The views of a scene show one set of named points, each view turned or mirrored, shifted and resized as a whole, with a little noise and some points left out.

Scene 1
View 1
sisu: [  9   9 -36  -4  -8 -13  -4  -4  19 -16   4   2  -2  16 -33   4 -54  22
  -5 -19  16]
radas: [ 20   7 -43 -10 -14   8  -5  -5   1  -5  -9  -1  -9   8 -25   8 -32  15
 -14 -16  19]
gagog: [ 35  16 -54  -1 -41  17   4   7 -14 -10 -17  -2  -5 -15   7  -2  -8  14
 -30 -11  14]
sal: [ 26  23 -15   9 -29   1  33 -25  30 -19 -54  -8  19 -30  10 -46   5  17
  -8  -6  -4]
sukev: [ 18  19 -24   0 -24   2  21 -17  23 -13 -36  -5   9 -11  -4 -35  -6  15
 -15 -14   5]
Foz: [ 17  19 -48   1 -38 -10   2  15   6 -21   7   4   0   4  -2 -11 -31  17
 -30 -22  15]
mufed: [ -2  20 -47   8 -28 -48  -5  30  23 -41  46   9   3  29 -16  -5 -76  25
 -22 -30  16]
Lezag: [ 19  26 -56   0 -56  -2   3  28  -8 -18  11   3  -1   1  14 -19 -13  11
 -52 -28  18]
Rano: [ 21  -3 -43 -19   0  22 -12 -18  -2   7 -20  -1 -16  11 -41  23 -34  15
  -4 -15  21]
Bopar: [ 16   3 -25  -6   4   2   5 -27  25  -5 -29  -3  -2   3 -38  -1 -37  20
   7 -11  11]
Zezav: [ 11  26 -27  12 -31 -26  21   1  33 -33 -11   1  17  -6   3 -36 -31  23
 -14 -17   0]
zes: [ -2   1 -41 -12   1 -21 -19   3  19 -13  24   6 -12  38 -53  21 -75  22
  -6 -28  24]
View 2
mufed: [ -5 -19  28  -9 -20  -5  50 -29  22   9  -4  42  -6  12 -34 -54 -24 -28
  19  -3  19]
Bopar: [ 15  -5  12  24 -27   7  25  18 -32  -3  10  20   3  17 -11   6 -11   2
   6 -14  32]
gagog: [ 26 -15  12   6  -1  -7  23 -44  -4  13 -17  23  26  22  10  17 -12  23
   2 -19  36]
Rano: [ 20  -4  -2  26  -8  -6  20   2 -14   0   4  29  -5  11  -7  14   3  19
  13  -7  39]
sal: [ 20  -7  31   7 -33  26  24 -18 -43  -1  -3  -3  59  27  15  22 -26   5
 -24 -26  19]
Foz: [ 11 -12  22  -2 -12   0  35 -42   8   6 -10  25  25  14  -5 -12 -16  -1
  -1 -10  22]
sisu: [  7  -9  15  14 -19   0  33  -2  -7   3   5  31  -5  14 -21 -16 -13  -6
  13  -8  29]
sukev: [ 15  -5  21   9 -25  14  28 -18 -25  -2   0   8  42  17   4  12 -16   6
 -16 -17  19]
Zezav: [  7 -12  35  -4 -31  15  38 -26 -15   3  -4  13  38  22  -6 -15 -29 -15
 -10 -18  14]
Lezag: [ 12 -14  17  -7   0  -5  33 -66  20  11 -16  29  32  11   3  -6 -10  10
  -3  -9  22]
radas: [ 20 -11   4  17  -5  -8  23 -14  -6   5  -4  31   0  16  -6   8  -3  14
  13 -11  37]
View 3
Lezag: [ -4  -4  12  21   6   1   5  11  -4   9   8 -16  13 -14  -3   6 -11   2
 -14  15 -17]
Zezav: [  3   9  24   6  -9  -4  11  -7 -11   2   8  -7  -3  -3  -5   7 -12  12
 -20   4  -9]
zes: [ 17 -16   3  21   6   8   1  -8  24 -16   9   5   7 -17  12 -10  -3  25
 -13 -26  -4]
sukev: [  1   8   4  -3  -5 -12  17   2 -16   6   8  -7   7   1  -1  10  -8   6
 -17   4  -3]
radas: [ -1  -7 -12  14   8  -2  10  -1   2  -5  12  -7  16  -7   7  -1  -6   6
 -11  -7  -6]
Bopar: [  6   3 -11  -1  -1 -10  17 -10  -4  -8  12   1   8   2   6   1  -5  13
 -15 -17   3]
Rano: [  4  -8 -24   9  10  -6  12  -3   5  -8  12  -2  19  -5  12  -3  -3   8
 -10 -18   0]
sisu: [  8  -4   3  12   0   0   8 -10   7 -10  10  -1   6  -9   6  -3  -7  17
 -16 -15  -4]
sal: [ -4  17   5 -10 -10 -17  22  -1 -28   8   9  -9   3   8  -6  14 -11   1
 -20  10  -3]
Foz: [  2  -2  16  16   1   0   6   4   0   4   8 -10   8 -11  -2   5 -10   9
 -16   6 -13]
mufed: [ 13  -8  33  29  -1  14  -3 -12  17 -10   9  -4  -2 -19   1  -5 -11  23
 -19  -8 -16]
View 4
Foz: [ 15   0  -8   3   0  -1 -16 -21  -4  -8  28  10 -11  -6  17 -16 -14  43
   9  34  -4]
gagog: [  8  -9 -14  -2  11  -7   0 -33  12  23  42   2 -16  13  54 -11  -9  33
  28  27  -3]
sukev: [  2 -16 -35  21  16   8 -11 -17 -14   9  26  31 -11  -1  26  14  -1  13
  21   0 -13]
zes: [ -6  11  -5 -17  -6 -45 -16 -21  -9 -44 -41 -43  14  11  -7   7 -28  12
   2  38   6]
Rano: [-11  -2 -23  -7  13 -43   6 -34   7  -4 -15 -32   1  24  40  18  -9  -4
  38  14  -5]
radas: [ -3  -3 -15  -7   8 -31  -1 -31   7   2   3 -21  -3  17  38   4 -11  14
  28  24  -2]
sal: [  0 -28 -41  32  23  28 -17 -13 -18  29  39  52 -13   1  32  24   1  12
  17 -11 -14]
sisu: [ -6   0 -12  -5   1 -28 -21 -18 -10 -24 -23 -24   9  10   2  11 -23  14
   1  25   4]

In a view up to two points have been moved. Name them for each view, in the order of its rows, or write none.
view 1: radas, Foz
view 2: Rano
view 3: Lezag, zes
view 4: sisu

Scene 2
View 1
mava: [ 12   4 -17   4  -8   1  -5 -10  19  11  29   6   3 -30 -13   4 -25   2
  10 -19   3]
vig: [  3  -2  -8   4   2  10 -16  -3  23   8  20   6   2 -23  -3  -2 -14   1
  10 -15  -8]
vumu: [ 18 -27 -35   8 -10  17   5   6   1 -12   4  17   7 -49 -26  26 -12  -7
  37  -4  21]
bis: [ 14  11 -17  -6 -15 -12   8  -9   2  20  26   3  -1 -27 -20   8 -24  -2
   9 -24   4]
sifop: [  9  -3 -18   2   3   7 -16   1  17  13  20  11   1 -31  -8  12 -10  -4
  15 -15  -3]
feku: [  5  -1  -6   8 -21   5   8 -18  18  -6  27  -1   6 -18 -16 -17 -36   9
  10 -16   5]
Tize: [  2   7  -6 -19  -5 -13  12   9 -21  26   4  -2  -8 -18 -16   9  -4 -13
  14 -23  -3]
Pafa: [ -6  -4   4  -3   2   8  -7   3  11   7   9  -2  -2 -11  -2 -13 -11  -2
  10 -16 -11]
limi: [ 22 -24 -39  22 -29  21  13 -16  19 -31  23  16  15 -48 -33   8 -38   7
  32  -2  32]
gos: [ 18   0 -26   6 -18   1   5 -13  12   4  29   9   5 -37 -22  11 -29   1
  16 -16  13]
Lagu: [  5  -4  -9  12  -9  13 -10 -13  30  -3  27   5   6 -22  -8 -11 -29   8
  10 -14  -1]
zusir: [  8  -5 -15   2  -4   6  -6  -1  11   7  17   7   1 -29 -12   7 -14  -2
  16 -15   0]
zusiv: [-13   2  16 -11   6   1  -7   6   2  17   4  -9  -7   0   3 -18  -5  -5
   5 -21 -21]
muf: [  0  -1   0   6 -11   8  -2 -13  21  -2  23  -2   4 -13  -8 -19 -30   7
   8 -17  -3]
vurif: [ -7  -6   4  -7   8   8 -10  11   4  12   2   0  -4 -13   1  -6  -1  -7
  14 -16 -14]
kupi: [  1   0  -6  -8   0  -1  -2   7  -3  16   8   2  -3 -20  -9   3  -6  -7
  14 -19  -6]
View 2
kupi: [ -3   8   4  10   4  -3  17   8  -4  -9 -11  12   9   2   4  -1  -3  -6
  -9   4  -3]
vurif: [ -3  15   7   6  -3  -4  17   4  -7  -6 -20   9   5  -1   3   2  -2   2
 -10  -8  -5]
zusiv: [  0  15  -2   1  -5  -5  29  -1 -12  -3 -17   4  -2   2   1  -3   1   8
 -11  -9  -2]
gos: [-18  -5   8  12  15   2   0   7  12  -9  -6  -2   8  15   7   6 -13 -24
  -7  23   0]
Lagu: [-22   7   7   5   5   0   3  -4   9   0 -19 -13  -5  15   6  13 -14 -11
  -9   9  -1]
zusir: [-13   8   8  11   7  -1   5   7   5  -7 -15   5   8   7   6   7  -9 -13
  -7   9  -3]
limi: [-27 -21  30  10  20   6 -30   8  22  -9  -3 -14   9  22   6   9 -24 -30
  -8  16 -12]
bis: [ -8   0  -5  11  12   0  20   7   2  -9  -4   4   7  11   5  -1  -5 -16
  -8  22   5]
vumu: [-13  -8  30  17  14   1 -20  18  12 -16  -8  13  24   6   7   5 -15 -24
  -7   6 -15]
mava: [-18   6   2  10  10   0   9   3   9  -5 -14  -3   4  12   7  10 -11 -17
  -8  19   3]
muf: [-17   3   3   1   4   0  11  -5   4   0 -14 -15  -8  15   3   6 -11  -5
 -10   5  -1]
vig: [-16  16   5   8   2  -2   9   0   5  -3 -23   0   2   6   7  12  -9  -8
  -7   5  -1]
View 3
kupi: [-31   6  -7  -6  -3  20 -21 -13 -19  -5  -1  20   3   0  22 -13 -35 -13
  13   7   1]
Tize: [-46   4   1 -12   3  26 -33   5 -16  -6   1  19  13  14  35 -22 -44 -15
   3  19  -5]
gos: [-11  27 -19  -3  -2  23  -2 -44 -10  20  -5  28 -19  12  32   2 -25  12
  16  48  -1]
muf: [ -4   7 -26  20  -6  12  -9 -29 -21 -15   6  30  -5  10  12  17  -4  13
  30  10   3]
mava: [-13  23 -17   6   0  10  -2 -30 -17  13  -6  28 -15   3  19   2 -24  12
  24  26   5]
bis: [-27  24 -11   1   6  16 -14 -11 -15  12  -6  28  -5  22  33  -6 -32  11
  13  42  -2]
vig: [-15  13 -15   7  -5   8  -4 -29 -22   3  -4  23 -11 -14   6   1 -24   0
  30  -1   9]
Lagu: [  0  14 -27  16  -6   9   1 -42 -20  -1   1  30 -16  -2  10  16  -8  13
  34  12   8]
Pafa: [-24  -1 -12   9  -5  12 -19  -9 -24 -19   3  21   7  -3   9  -3 -24  -6
  24 -11   6]
vumu: [-10  17 -14 -39 -17  50  -5 -82  -2  22   3  14 -23 -15  43  -9 -34 -23
   3  39  -3]
feku: [ -1  11 -28  16  -4  19  -8 -37 -15  -9   8  31 -11  22  24  19  -3  18
  25  28   0]
limi: [  17   24  -34  -16  -18   47    7 -102    2   19    9   28  -37    9
   45   19   -6    7   12   63   -5]
sifop: [-16  22 -13  -4  -3  12  -1 -36 -18  17  -9  21 -17 -14  15  -6 -33   0
  22  16   8]
View 4
gos: [ 11 -34  -8 -30 -19   5  11  20  -3  -2  21  -5 -15  15   0   9  -9 -22
  10 -18  -1]
vumu: [ 33 -42  32 -36 -12  -3 -15  36   6   2  -6 -25 -31  15 -33  11  15 -17
  17   7  -4]
mava: [  6 -16 -22 -18 -24  -1   3  17  -5  -5  18  10  -9  16  17   8  -4 -15
  12 -17  -8]
vig: [ 12   0 -24  -6 -22 -10 -21  16  -4 -12   3  21  -4  13  25   4   8  -8
  14  -2 -16]
Lagu: [ 17 -17 -32  -5 -12 -13  -8   1  -3 -20  15  20  -7  10  20  -7  -2 -19
   6  -5  -3]
Pafa: [ 24   1 -23  -7 -18  -2 -27  28  -2  -4 -10  37  19   0  28   7   2   2
   9   6 -21]
limi: [ 38 -70  10 -33  10  -8  11   2   4 -20  22 -26 -35  11 -35  -9  -7 -42
   1  -2  18]
feku: [ 23 -32 -30 -17  -5   2   6   6  -5 -13  18  24  11   0  16  -4 -19 -21
  -3  -9   1]
bis: [  1 -21 -14 -31 -32  19  12  36  -6  14  19  12   6  10  17  20 -16 -11
   9 -24 -11]
Tize: [ 15  -8   3 -35 -35  26 -10  64  -2  28  -8  26  27   1  20  33  -7  10
  14 -10 -26]
zusir: [ 15 -13  -9 -19 -24  -1 -13  28  -2  -1   3   9  -7  13  11   9   4  -8
  15  -6 -13]
vurif: [ 24   8 -12  -8 -25  -2 -36  39   0   1 -18  35  17   1  27  13  10   9
  16  11 -28]
zusiv: [ 23  13 -28  -6 -26   4 -32  39  -4   5 -17  55  38  -6  43  14  -2  14
   9   7 -31]
sifop: [  5  -8 -12 -16 -29  -5 -12  23  -3  -4   6   4 -18  20  15  10  10 -11
  19 -11 -14]

In a view up to two points have been moved. Name them for each view, in the order of its rows, or write none.
view 1: sifop
view 2: bis
view 3: Pafa
view 4: none

Scene 3
View 1
Vages: [  1  17  -2   0   2  12   5   4 -18  25  -3 -16  -9   4 -16   5 -21  11
  22  14 -11]
danat: [-18  12 -11  -5  27  -2  15  -5   0  -5 -14 -27 -14 -28 -11   4 -13  -3
  25 -11 -19]
livi: [-16 -18  -6   0  16  -5  19 -16  -1   0 -10 -30 -13 -12  -1  -6 -18   1
  20   0 -14]
Rutu: [-11  32   2  -9  16   9  14   7 -10  14 -18 -34   2  -7  -4   7  -9   8
  22  10 -13]
vak: [ 11  59  -3   1 -30  30 -19  49 -35  40   3 -20   5  -7 -22   2  -2   5
  34  33  -7]
Romu: [-20 -86 -13  11  10 -23  27 -46   5  -4  -4 -26 -27   0   6 -23 -34   4
  12   1 -12]
gora: [ -8   8  -8   0  -6   9   3  16 -15  16  -6 -30  -5 -12  -8  -6  -9   1
  27  16 -11]
tovem: [-21  -8  -4  -7  12  -1  21  -2  -2  -1 -23 -47   3 -16  11  -8  -4  -2
  20   8 -12]
Didep: [ -9  -9 -10   4 -29   7  -2  26 -19  13  -7 -42   4 -19   6 -22   4  -5
  29  27  -8]
Naso: [  0 -11   1   2 -14  10   8   1 -17  27  -4 -28  -1  14  -2  -6 -17  14
  16  30  -6]
vevog: [ -6 -39 -17  13 -20  -2   0  -2 -15  14   7 -20 -19 -13  -9 -20 -19  -3
  25  14 -10]
rakuz: [-20  -9 -15  -1   2  -3  10   9  -4  -5 -12 -37  -7 -35   0 -15  -1 -10
  29   2 -14]
tur: [-28 -35  -8  -3  21 -14  26 -18   7 -14 -20 -44  -7 -23  10 -14 -10  -5
  18  -3 -13]
Favis: [ -7 -12  -9   4  -7   3   6   0 -13  16  -1 -26 -12  -6  -7  -9 -16   3
  23  15 -11]
duz: [ 12 -29  -4  15 -21   7  -1 -12 -23  40  15  -2 -22  27 -20  -6 -37  17
  16  28  -6]
sumel: [  3  31  -7   3 -14  18  -9  27 -25  28   2 -17  -9 -11 -23  -1 -11   4
  31  21 -12]
Nefuf: [-14 -18  -5  -1  36  -9  27 -35   3   4  -9 -14 -24   0 -12   6 -35   9
  13 -11 -17]
tugep: [  4 -10  -9  10  -4   7   1  -7 -19  25  10  -4 -24   5 -24   0 -31   8
  22  12 -12]
tav: [-10   0  -2  -2 -18  10   7  21 -16  15 -16 -48  11  -7  10 -15   4   2
  23  30  -5]
Zapen: [ -3 -21 -12   9 -14   2   2   1 -14  17   3 -20 -15  -8 -10 -14 -19   1
  25  15 -10]
View 2
tugep: [ 10 -12  17 -15  23   4  14  18  14  23   1 -15  10 -21   3 -27  -3  27
  -8  40 -31]
rakuz: [-11   1  12   7  24  -8  31  -2 -33  -3  25  -5  24   8 -28 -36 -22   2
   0   4 -25]
Didep: [-18  -5  20  24  28 -23   6  11  -9  -4  -6   0  16  -9 -18 -39 -25 -26
   3   8 -19]
gora: [  2  -6  18   3  26 -11   9   1 -11   2   3  -8   3 -11 -15 -26 -12  -4
   0  16 -21]
Zapen: [ -7  -8  16   1  24  -5  15  20   4  14   4  -9  21 -12  -4 -39 -19  11
  -4  24 -29]
vak: [ 17   6  36  13  35 -21  -6 -19  15   1 -36 -22 -29 -38 -17   0  17 -47
   9  33  -7]
duz: [  7 -23  16 -10  21   2  -5  39  38  28 -16 -10   9 -34  21 -40 -14  30
 -10  42 -34]
tav: [-11 -13  17  19  28 -24  -8   6 -12 -10 -10   4  -1 -14 -15 -35 -25 -26
   2   4 -18]
livi: [  0 -19   5 -14  20   2  19   9 -28   4  29  -1  17   5 -11 -38 -27  36
  -7  11 -35]
tur: [-13 -21  -4  -5  21  -1  26  11 -48  -5  42   7  28  17 -17 -48 -39  37
  -8  -4 -36]
Nefuf: [ 15 -25   0 -36  17  16  24   9 -27  14  39  -5   9   2  -1 -32 -17  67
 -13  21 -39]
vevog: [-14  -8  15   6  24  -4  21  33  10  18   7  -7  36  -9  -3 -48 -25  13
  -5  25 -32]
Naso: [  1 -25  11   0  24 -11 -13  20   4   5  -8   1  -3 -22   4 -36 -22  12
  -5  17 -27]
Vages: [ 18 -16  16 -13  25  -2   2  -3  -2   9   0 -11 -13 -20  -5 -19  -2  14
  -4  26 -24]
Rutu: [ 16 -17  11 -11  26  -6   0 -18 -31  -9  10  -5 -21  -9 -17 -13  -6   8
   0   9 -22]
sumel: [ 11   3  28   2  29 -10   8  -8   6   9 -12 -18  -9 -25 -14 -13   7 -17
   2  30 -17]
View 3
vevog: [  5   0  14  -6   6  -3  14   6  10  -2  -4 -14   5  17  -1   3  22 -16
  11  14 -15]
gora: [ 12   9   4   0   5  -4  11  -5  11   2   5  -9   0   3  -1   8   7 -11
   5   5   1]
Naso: [ 16  10   8  -7  15  -8   7  -4   2  -1   2 -18  -2   5   5   2  21 -16
  -1  14   2]
duz: [ 17   0  20 -10  13 -10   8  -2  16 -14  -3 -28 -10  13   5   1  37 -25
   1  19  -2]
tovem: [ 6 14 -3  7 15 -1 12 10 -3  8  0 -4 10  2  3 -3  8  2  7  4 -2]
rakuz: [ 3  9  1  6  3  1 15  8  7  8  1 -1 10  6 -2  4  3 -2 14  3 -9]
tugep: [ 13   4  14   2   7  -7  10   2  23 -12   0 -18  -7   7   4   3  26 -17
   7  12  -1]
Nefuf: [  7  10   6  20  17  -4  10  24  18 -13  -8 -12   1  -1  12 -13  28   4
  11   5   1]
tur: [ -2  10   0  12  16   1  14  24  -2   5  -7  -3  15   6   5  -9  14   6
  13   5 -11]
vak: [ 25  12   4  -8  -5  -8   7 -32  19   2  21 -11 -14  -2  -8  26  -4 -27
  -2   4  14]
tav: [ 13  11   1 -10   8  -3  10 -11  -5  13   7 -10   5   7  -3  11   3 -15
   1   8  -1]
Favis: [ 10   6   8  -1   9  -4  12   2  10  -1   0 -13   1   7   1   3  17 -11
   7  10  -4]
Romu: [ -3   0  14   4  23  -1  14  35   0  -6 -19 -16  14  19  11 -19  40   0
  15  17 -21]
sumel: [ 18   8   7  -1  -1  -7   9 -15  21  -2  11 -11  -7   1  -4  16   5 -20
   4   6   7]
danat: [ 7 13  0 19  6 -1 13 13 19 -2  2  0  4 -3  3 -1  7  4 14 -2  1]
Rutu: [15 17 -3 11 11 -5  9 -2 10  2  7 -6 -2 -7  3  3  5 -3  2  2 12]
View 4
tovem: [ -3   7  10 -17 -22  -4  -7   9   0   1  14 -10  -2  -3 -10  -6  -4 -16
   3  -9  11]
Zapen: [ 12   2 -10 -18  -7  -2  -1   2   2  12  17   1   4   4 -15   5   2  -3
  -5 -18   0]
duz: [ 13  17 -27 -10  -4   7  -1   0  12  14  18  17  12   4  -9  12  -4  10
 -13 -32 -12]
gora: [  7   6  -3 -17  -9  -9   5   2   2   1   6 -10   0  10 -12  -2  -2  -8
  -8 -17   0]
sumel: [ 14   8 -11 -16   1 -13  16  -2   5  -3  -2 -12   2  20 -12   0   0  -3
 -18 -21  -7]
vevog: [ 14  -3 -13 -20  -5   1  -6   0   1  20  23   4   6   2 -18   8   4  -1
   0 -18   1]
tugep: [ 14  13 -17 -11  -5   2   4   9  11  12  13   9   9   7 -11   4   5   3
 -18 -20  -3]
danat: [  5   4  11 -13 -18  -6   3  22   6   5   7  -8   0   4 -11 -10  11 -13
 -15  -1  16]
Favis: [  8   7  -8 -16 -10  -2  -2   4   4   8  14   0   4   3 -13   2   0  -4
  -5 -18   1]
livi: [  2   8   4 -13 -20   1  -7  16   5  10  17   1   3  -5 -11  -4   3  -9
  -5  -9  12]
Romu: [  2   3  -2 -15 -24  17 -27  18   5  32  40  22  11 -23 -15   6   6  -5
   9  -9  15]
Vages: [  9  17  -7 -10  -9  -5   7   9   9  -1   3  -2   4  11  -6  -2  -1  -2
 -19 -20  -3]
tav: [  5   5  -4 -21  -8 -10   1 -12  -4  -5   7 -17  -4   9 -14   0 -13 -11
   6 -23  -4]
Didep: [  8  -2  -5 -23  -6 -11   0 -12  -6   2  12 -16  -4   9 -17   3  -8 -10
   6 -21  -2]
rakuz: [  7  -6   7 -21 -14  -8  -2   7  -2   7  13 -13  -3   3 -18  -5   6 -15
   0  -6  12]
Naso: [  3  17 -12 -13 -11   0  -3  -3   5   2  12   1   5   3  -8   4 -10  -2
  -5 -27  -7]
Rutu: [  1  15   5 -11 -16  -7   6  13   6  -6   1  -9   0   8  -6  -9  -1 -10
 -15 -12   6]
vak: [ 15  12 -15 -17   7 -21  24 -15   2 -16 -12 -21  -3  32 -10  -1  -6  -2
 -22 -29 -17]
View 5
Rutu: [-17  -5  23 -20 -15   0 -16  36  26  -2  -4 -16  13  39 -24 -10  16  -1
  21 -27   5]
tav: [ 24  -9  24  -9   8 -11  -3  14  29 -17  -9  -5  18  10  -5   3   9   3
  20 -29   8]
Favis: [ -7  -5   0  -1  -8   1   5  23  13 -18 -13  -7  29   5 -29  -4  13  -2
  31 -26  16]
danat: [-42  20   8  -5 -29 -10 -16  35  32  -3 -15  -3  25  25 -44 -15   5  -7
  25 -30  14]
Naso: [  7 -24   4  -4  -1  15   9  23   5 -22  -2 -13  20  12 -20  -3  21   0
  28 -27  15]
Didep: [ 22  -2  17  -3   8 -17  -1  10  28 -18 -16   0  23  -1  -8   6   5   0
  24 -28   9]
tovem: [ -8   6  10   2 -20   2 -12  26  41 -10  -2   3  11  15 -33 -17   0  -1
  13 -46  24]
duz: [ -4 -33 -19   0  -2  23  30  24 -26 -31 -10 -21  38  -3 -31   4  31  -4
  46 -10  15]
vevog: [ -3   1 -12  13  -5  -4  15  14   6 -27 -21   0  38 -18 -32   1   9  -7
  37 -24  20]
Romu: [-21   4 -40  41 -34  30  19  22  15 -34  -3  11  30 -33 -68 -21  -1  -7
  25 -54  52]
rakuz: [-13  22  11   3 -15 -18 -11  20  39 -10 -19   6  24   1 -31  -6  -4  -4
  23 -36  17]
Zapen: [ -6  -2  -3   3  -7  -2   9  21   8 -22 -18  -6  35  -4 -30   1  11  -5
  34 -22  16]
Nefuf: [-52   5 -18   6 -39  22   1  42  11 -14  -3  -9  25  16 -63 -24  12  -7
  28 -36  27]
gora: [ -6  -1  15 -11  -5 -10  -4  24  19 -12 -15  -9  25  16 -20   0  12  -2
  29 -22   5]
sumel: [ -6  -8  20 -24   5 -18  -2  25   5 -10 -24 -19  33  26 -12  10  21  -2
  39  -4  -8]
tur: [-21  17  -5  18 -31   5  -9  25  43 -15  -4  11  16  -2 -51 -22  -8  -5
  13 -54  36]
Vages: [-17 -20   9 -20  -9   9   3  36   0 -12  -8 -24  24  35 -24  -3  28  -1
  34 -15   2]
livi: [-24   7  -5   8 -26   7  -2  30  24 -15  -6  -1  23   6 -45 -17   5  -5
  24 -39  26]
vak: [ 11 -19  40 -41  21 -28  -6  24   3  -7 -25 -29  30  41  12  20  28   3
  39   6 -24]

In a view up to two points have been moved. Name them for each view, in the order of its rows, or write none.
view 1: tav
view 2: none
view 3: none
view 4: Rutu
view 5: Vages
